Points on a hilly landscape, in no order, each with its height.
A ball rolls from a point to whichever of its 2 nearest points has the largest drop for the distance, and stops where none of them is lower. Distance is the straight distance between rows; heights are no part of it.
Z752 height 242: [ -7  -8  -2 -35   1   7  -3  -6 -25  -3  -8   2  48   2 -15  17  13   9
   2  12 -21  10 -12]
Z455 height 483: [ 11  62   5 -10  21 -22   3  -5  25 -15  33 -28 -39 -37  16   7  10   6
 -62  36 -31  11  24]
Z585 height 249: [-13   0  12  -6  -7   7   1  47  -9 -31  16  -4 -11  29  14 -11   6  -8
   6   6  21  -1   7]
Z878 height 321: [-24 -35  34  56  25   0  -1   8  -5   8  11  17 -51  40  37 -17 -20 -40
  24  -1  40   0   7]
Z678 height 313: [-17 -16  20  12   2  -2   3  25  -2 -18   6   1 -16  30  17 -16  -8 -17
  13   8  22   4   2]
Z773 height 374: [  1   7 -44 -46  -5  25  -2   9 -29  40  12  28  42 -18 -31  16  -3  37
 -25 -45 -10 -16   3]
Z473 height 534: [  3  54  11  -4  30 -13   3  -5  16 -12  23 -17 -24 -23  23  -5   2   0
 -39  35 -23  11  20]
Z696 height 345: [ -1 -19  46  39  27 -20 -13 -46  22 -23 -14 -11  -1   2  20  -9 -21 -23
  31  48 -22  11 -18]
Z894 height 326: [-11  57  -9 -43  11  -3  16  17  13 -15  30 -29 -36 -61   6  12  27  28
 -59  -2 -28 -12  20]
Z286 height 441: [ -7 -73  -2  27  -7   1   6  14  -7   4 -12  12  -7  51  -7 -16 -10 -38
  33 -30  42   9  -8]
Z951 height 454: [-15 -64   4  30   3  -1   5  -2  -9  14  -1  13   1  46  -7 -12  -8 -33
  34  -9  36   0  -8]
Z242 height 124: [-17  23 -11 -66  -8  16   2  38 -26 -22  13  -3   1 -22  -4  21  37  21
 -32 -11 -30 -14  12]
Z952 height 300: [-10  22 -55 -27  -2  42  10  25  -6  51  17  39  14 -23 -32   8 -11  27
 -31 -71  23 -30  15]
Z14 height 241: [-22 -11  31  32  32  -9   1 -14  -5  12   7  15 -21  16  31 -10 -15 -22
  12  20  19   1   8]
Z701 height 359: [-17 -40  31  42  15  -2  -1   5  -3  -7   4   5 -33  36  24 -18 -19 -33
  30   5  37   1  -1]
Z702 height 111: [ 24 -31   3  -2 -38 -30  -4  32  -2 -41 -32 -21  -7  28  -1 -23   5   3
  29  -6   6  15  -3]
Z22 height 132: [  4 -12 -13 -56 -52  19 -20  53 -49 -22  -3  -8  22   7   1  20  36   8
 -14 -19 -17  -2 -13]
Z978 height 72: [ -5  13 -15 -67 -31  23 -12  39 -36 -32  10  -7  15 -17   0  27  41  21
 -20 -11 -42 -12   1]
Z55 height 431: [ -9  32  18  18  39 -10   9 -28   9  18 -12   3  -3 -25  16  -3 -10  -1
  -5  30  -6  13   7]
Z919 height 396: [  7  37  26  37  41 -15   3 -50  25  27 -22   4 -14 -29  27   0 -12  -9
   0  34 -14  23   9]
Z255 height 106: [ -3   6 -14 -57 -45  23 -16  61 -36 -35   9  -5  13  -2   3  20  39  13
 -21 -21 -24 -10   1]
Z184 height 348: [ -9 -32  23  27   6  -4  -1  16   1 -20  -4  -4 -21  33  16 -19 -14 -25
  32   4  25   9  -6]
Z423 height 225: [ -9 -12  -2 -39 -11  13  -1  23 -30 -11  -3  -1  39  13  -9  15  21   3
  -1  -4 -14   7  -9]
Z685 height 660: [ 28  26  34  22  -6 -20 -14 -33  37 -59  20 -23 -21   2  13  -3 -25 -17
 -18  72 -31  19   8]
Z567 height 386: [  0  58   2  12  28  12  15 -14  20  40 -13  -1 -19 -50  16   3  -1  -3
 -26   4   8  20   4]
Z582 height 304: [-10 -47  33  40  14 -10  -2 -35   7  -4 -11   3   2  23   1  -4 -17 -30
  46  24  10   7 -19]
Z273 height 379: [  1  66  -9 -33   7 -11   9  11  22  -7  38 -36 -54 -66  10  12  25  23
 -76  -3 -26  -3  23]
Z488 height 473: [  6 -25 -15  62  16 -18  -3 -59  17  62 -12  32  29  34 -19 -14 -15  15
  40  -9  18 -44 -13]
Z202 height 332: [  8 -34  41  36  11 -18 -10 -25  24 -40 -13 -18  -6  17  10 -17 -18 -23
  45  34  -9  13 -20]
Z572 height 394: [ -8 -44   8  24 -16  -7   9  47  -8 -19  -7  -2 -37  47  16 -28  -9 -18
  27 -19  45   7   6]
Z287 height 410: [  7  -1 -45 -13   5  10  -5  -1 -11  57  -2  34  53   7 -22   4 -14  34
  -3 -33   2 -26  -2]
Z650 height 677: [ 35  -4  30  34 -29 -33  -8 -16  32 -65   8 -21 -42  20  10 -19 -30  -3
  13  46  -3  15   0]
Z178 height 145: [-11   0  18 -12   5   0  -1   8  -1 -31   0  -8  13  12   4   2   4  -4
  13  26 -14   5  -8]
Z402 height 184: [  2 -17   2 -12 -26   2   0  47 -10 -32  -9 -13  -1  29   4  -9  11  -4
  13  -7  15  11  -1]
Z362 height 108: [ -6  59  -7  26  16  55   4 -12  35  47  11  -9 -19 -65   4  26  19 -21
 -44 -22  16  12  -4]
Z381 height 181: [ -6  43 -48  -2   1  62   7  -2  30  48  21  18  19 -44 -32  17   7   2
 -23 -52  15 -32  -6]
Z836 height 50: [ 18 -65   5  22 -17 -53   8   8  -4 -31 -37 -14 -45  38   1 -38  -8 -14
  49 -23  19  12   2]
Z843 height 229: [ -7  40 -53  -6   3  53   9  10  14  53  18  29  17 -33 -31  10  -5  13
 -22 -59  25 -36   7]
Z113 height 337: [ -4  -6 -22 -64 -15  22  -8   8 -45  10   3  12  47  -9 -22  25  18  26
 -24 -17 -28   1  -9]
Z963 height 694: [ 34  -8   7  20 -46 -44  -5   7  17 -61  -4 -23 -41  22  -2 -18 -18  18
  18  26  13   9  10]
Z989 height 320: [-16   8 -18 -68  -5  18   7   9 -31   1   2   9  31 -32 -18  26  25  33
 -21 -15 -36   0   0]
Z581 height 416: [  3  62  11  32  30  13  10 -32  28  41 -20  -1 -16 -45  19   6   0  -8
 -17  15   0  26   7]
Z990 height 314: [  1 -67  25  35   7 -11   0 -32  12 -13 -24  -5   3  27 -10  -4 -12 -34
  55   7   8  12 -23]
Z638 height 484: [  1 -47   0  59  21 -22  -1 -68   7  48  -8  25  25  35 -16  -2 -15  -1
  46   4  12 -28 -13]
Z195 height 297: [ -5  13 -33 -62  -6  28   9 -11 -21  23  -4  12  38 -40 -33  22  10  40
 -21 -26 -29  -2  -2]
Z17 height 350: [ -1  -5 -35 -66 -18  21 -12   4 -42  26   9  21  48  -9 -28  24   6  31
 -35 -35 -22  -9 -12]
Z461 height 581: [ -8  36  17   2  25 -11   3   7  11 -17  21 -10 -21  -7  30 -11  -2 -10
 -25  34 -12  -2  15]
Z730 height 477: [ -4 -61   9  53  20 -17  -1 -57   3  36  -2  22  18  40 -18   0 -18 -28
  47   5  21 -21 -14]
Z641 height 286: [-21 -27  32  37  26  -8   0 -26  -1   7  -5  11  -3  20  15  -7 -17 -24
  29  25  15   2 -10]
Z865 height 159: [ 12 -39 -18 -40 -55   8 -12  35 -44   1 -13   6  39  25  -8  12  17 -13
  -8 -31   5   7 -27]
Z611 height 195: [-24  36 -12 -69   3  13  12  34 -15 -17  20 -12 -15 -47  -4  19  35  33
 -36 -18 -34 -16  24]
Z695 height 257: [ -6   8 -14 -39  11   9   4 -17 -18   9  -9   7  48 -19 -27  20   4  25
  -3   9 -28   6  -8]
Z475 height 427: [ 11  54  20  38  37  -6   3 -35  31  33 -17  -4 -24 -40  35  -3  -7  -6
 -14  22  -9  31  20]
Z883 height 268: [  4  10 -22 -37   6  11   5 -38 -11  19 -16   7  60 -29 -32  22   3  32
  -3   4 -39   6 -18]
Z26 height 260: [-19  47 -14 -63   6   7  20  22   2 -20  21 -23 -27 -65  -4  18  37  36
 -51 -15 -38 -15  24]
Z506 height 323: [ 13 -55  34  37   2 -21  -7 -25  18 -36 -27 -20 -14  16   2 -16 -16 -28
  57  12  -1  14 -29]
Z586 height 99: [-17  45 -25  11  12  69   4 -21  43  54  37  -2   0 -67 -18  33  29 -16
 -54 -36  14 -23 -15]
Z777 height 196: [ -1 -38  -1 -12 -29   7   1  43 -27  -9  -9  -2  13  40  -6  -4   8 -17
  13 -20  22  12  -7]
Z682 height 373: [  3  17  40  44  45 -23  -7 -59  24  13 -21   3 -11 -16  35  -5 -18 -13
  16  46 -22  20   8]
Z175 height 351: [-10  16 -49 -47  -4  33   5  22 -21  47  17  37  26 -15 -30   7  -1  32
 -28 -59  10 -22  12]
Z433 height 342: [-15  49  -2  -7  27   9  19  -2   6  35  -2   4 -15 -43   3  10   0   8
 -25  -2  11   9   6]
Z542 height 467: [-10 -69   5  42  11  -6  -1 -31  -1  27   3  17   7  45 -13  -2 -14 -36
  40  -4  29 -12  -8]
Z276 height 703: [ 38 -14 -10   2 -58 -64  -4  13   0 -62  -7 -29 -33  24  -9 -12  -6  24
  17  29  11   6  23]
Z10 height 243: [-22  23   8  -6  31  -6  16  -8  -6  15  -2   7   3 -14   9   2  -4   1
  -5  21   1   7   6]
Z387 height 644: [ 17  34  24   6   6 -18  -9 -17  29 -43  21 -16 -13  -2  18  -4 -13  -9
 -22  60 -31   9   5]
Z100 height 670: [ 31  10  40  39 -18 -24 -14 -26  36 -60  14 -18 -37  16  14 -13 -33 -14
  -1  57 -15  23   2]
Z733 height 179: [  2   6   7 -23 -13   4  -6  26  -5 -43  -2 -17  18  14   3   0  14   5
   7  21 -18   2  -4]
Z892 height 54: [-14  50  -8  20  15  70  -2 -17  40  54  35  -9 -13 -74  -1  34  33 -24
 -54 -32  19  -2  -8]
Z122 height 100: [-16   8  30  51  37  -4  -4  -2  -1  31  14  23 -50  21  52 -18 -20 -31
  -4  12  24   6  31]
Z131 height 430: [ 14  -1 -47   8   7   6  -8   2  -7  63  -7  33  56  19 -15 -12  -8  34
  13 -48  10 -45  -9]
Z909 height 459: [  8  -9 -26  41  13  -9  -7 -38   9  61 -20  32  48  23 -22 -16 -14  25
  33 -20  10 -43 -12]
Z946 height 282: [  3  22 -33 -45  -2  26  10 -26  -6  26 -12   7  47 -44 -42  23   2  39
 -14 -18 -35   0  -7]
Z297 height 296: [-21  35  -3 -15  25   8  20   5  -6  23   0   8   0 -26  -3   6   0   6
 -15   2   8   2   7]
Z263 height 190: [-24   3  16  -3  20  -2   7  -9  -7  -2  -3  -1  14   3   4  -3  -4   0
   6  27  -3   1   1]
Z70 height 436: [ 14  69  -1 -19  21 -13   1  -6  33 -12  32 -35 -43 -59  13   7  17  20
 -68  16 -33  13  23]
Z531 height 446: [ 12  -2 -39  29   9   1  -5 -20   3  65 -10  36  50  23 -21 -13 -13  26
  21 -33  16 -44  -9]
Z213 height 355: [ -2  -4  49  48  39 -27  -9 -63  20  -3 -11   0  -3  -4  27  -6 -24 -18
  30  51 -21  10 -10]
Z708 height 713: [ 27   6 -13  -8 -58 -37  -6  35   0 -62  -5 -29 -21  21  -6  -9   0  24
  13  16   7  -1  15]
Z68 height 426: [-12 -64   4  30  -9   0   9  32 -10   2  -9   8 -29  54   0 -21 -14 -38
  35 -30  54   7   1]
Z826 height 93: [ 31 -50  -2  -5 -42 -45   1  19  -8 -34 -46 -22  -6  25  -1 -19   6  -3
  35  -9   2  21  -1]
Z12 height 73: [ 31 -57   3   8 -27 -60   8   4   1 -43 -43 -21 -28  26  -7 -36  -6  -2
  45  -8   2  15   5]
Z271 height 205: [  1  -3   1 -39 -24  13 -11  33 -21 -38  -9 -15  29   9  -2  12  23   8
   1   4 -23   6 -11]
Z425 height 148: [ 11 -27 -15 -48 -56  15 -18  49 -46 -13 -15  -2  29  15  -4  13  25  -4
  -9 -25  -6   7 -20]
Z471 height 392: [  0  -1 -40 -32  -1  13  -4   3 -28  43   5  28  49  -2 -25  10  -8  31
 -13 -33   2 -14   1]
Z801 height 724: [ 21  15  -9 -18 -48 -12 -12  39  -2 -63   0 -25  -5  16   0  -3  11  17
   8  13  -9   0   3]
Z456 height 618: [  0  20  30  11  22 -15  -2  -7  14 -28   8 -13 -13   4  24  -9  -7 -17
  -6  48 -18   4   3]
Z329 height 237: [-28 -19  29  55  38  -3   0   0 -15  32  21  28 -52  37  50 -12 -22 -34
  11  -1  45   0  25]
Z124 height 175: [ 11 -50 -18 -23 -38  11  -9  40 -36  11  -4   9  29  40  -8   1   8 -19
  -1 -35  21   9 -13]
Z490 height 144: [ 10 -17   8   3 -31 -15  -1  35   0 -49 -11 -20 -13  29   4 -19   1   2
  21   5  13   8   1]
Z571 height 146: [ -5  44 -40   4   4  66  10 -18  39  46  24  11  17 -55 -30  22  19  -6
 -35 -39   8 -33 -17]
Z560 height 685: [ 31 -22  25  31 -29 -48  -6  -3  22 -59   1 -19 -52  27   2 -27 -29   3
  23  26  14  12   3]

For each start below, name the point where the ball stops.
Z113: Z178
Z184: Z836
Z865: Z978
Z752: Z178
Z287: Z892
Z567: Z178
Z638: Z892
Z542: Z836

Call two points neighbours if one is among the 2 nearest of the other. Go from one point of each pair to the other, from neighbour to neighbour, staying as low as possible. Name the highest point that can't be avoided.
Z122 and Z178: Z475
Z836 and Z122: Z701
Z892 and Z178: Z773
Z836 and Z978: Z777

For each start below, name every point that the ball comes to, in order.
Z276: Z963 > Z560 > Z650 > Z100 > Z685 > Z387 > Z456 > Z461 > Z473 > Z455 > Z70 > Z273 > Z894 > Z26 > Z611 > Z242 > Z978
Z777: Z124 > Z865 > Z425 > Z22 > Z255 > Z978
Z730: Z542 > Z951 > Z286 > Z68 > Z572 > Z184 > Z678 > Z585 > Z402 > Z490 > Z702 > Z826 > Z12 > Z836
Z695: Z752 > Z423 > Z271 > Z733 > Z178
Z843: Z381 > Z571 > Z586 > Z892
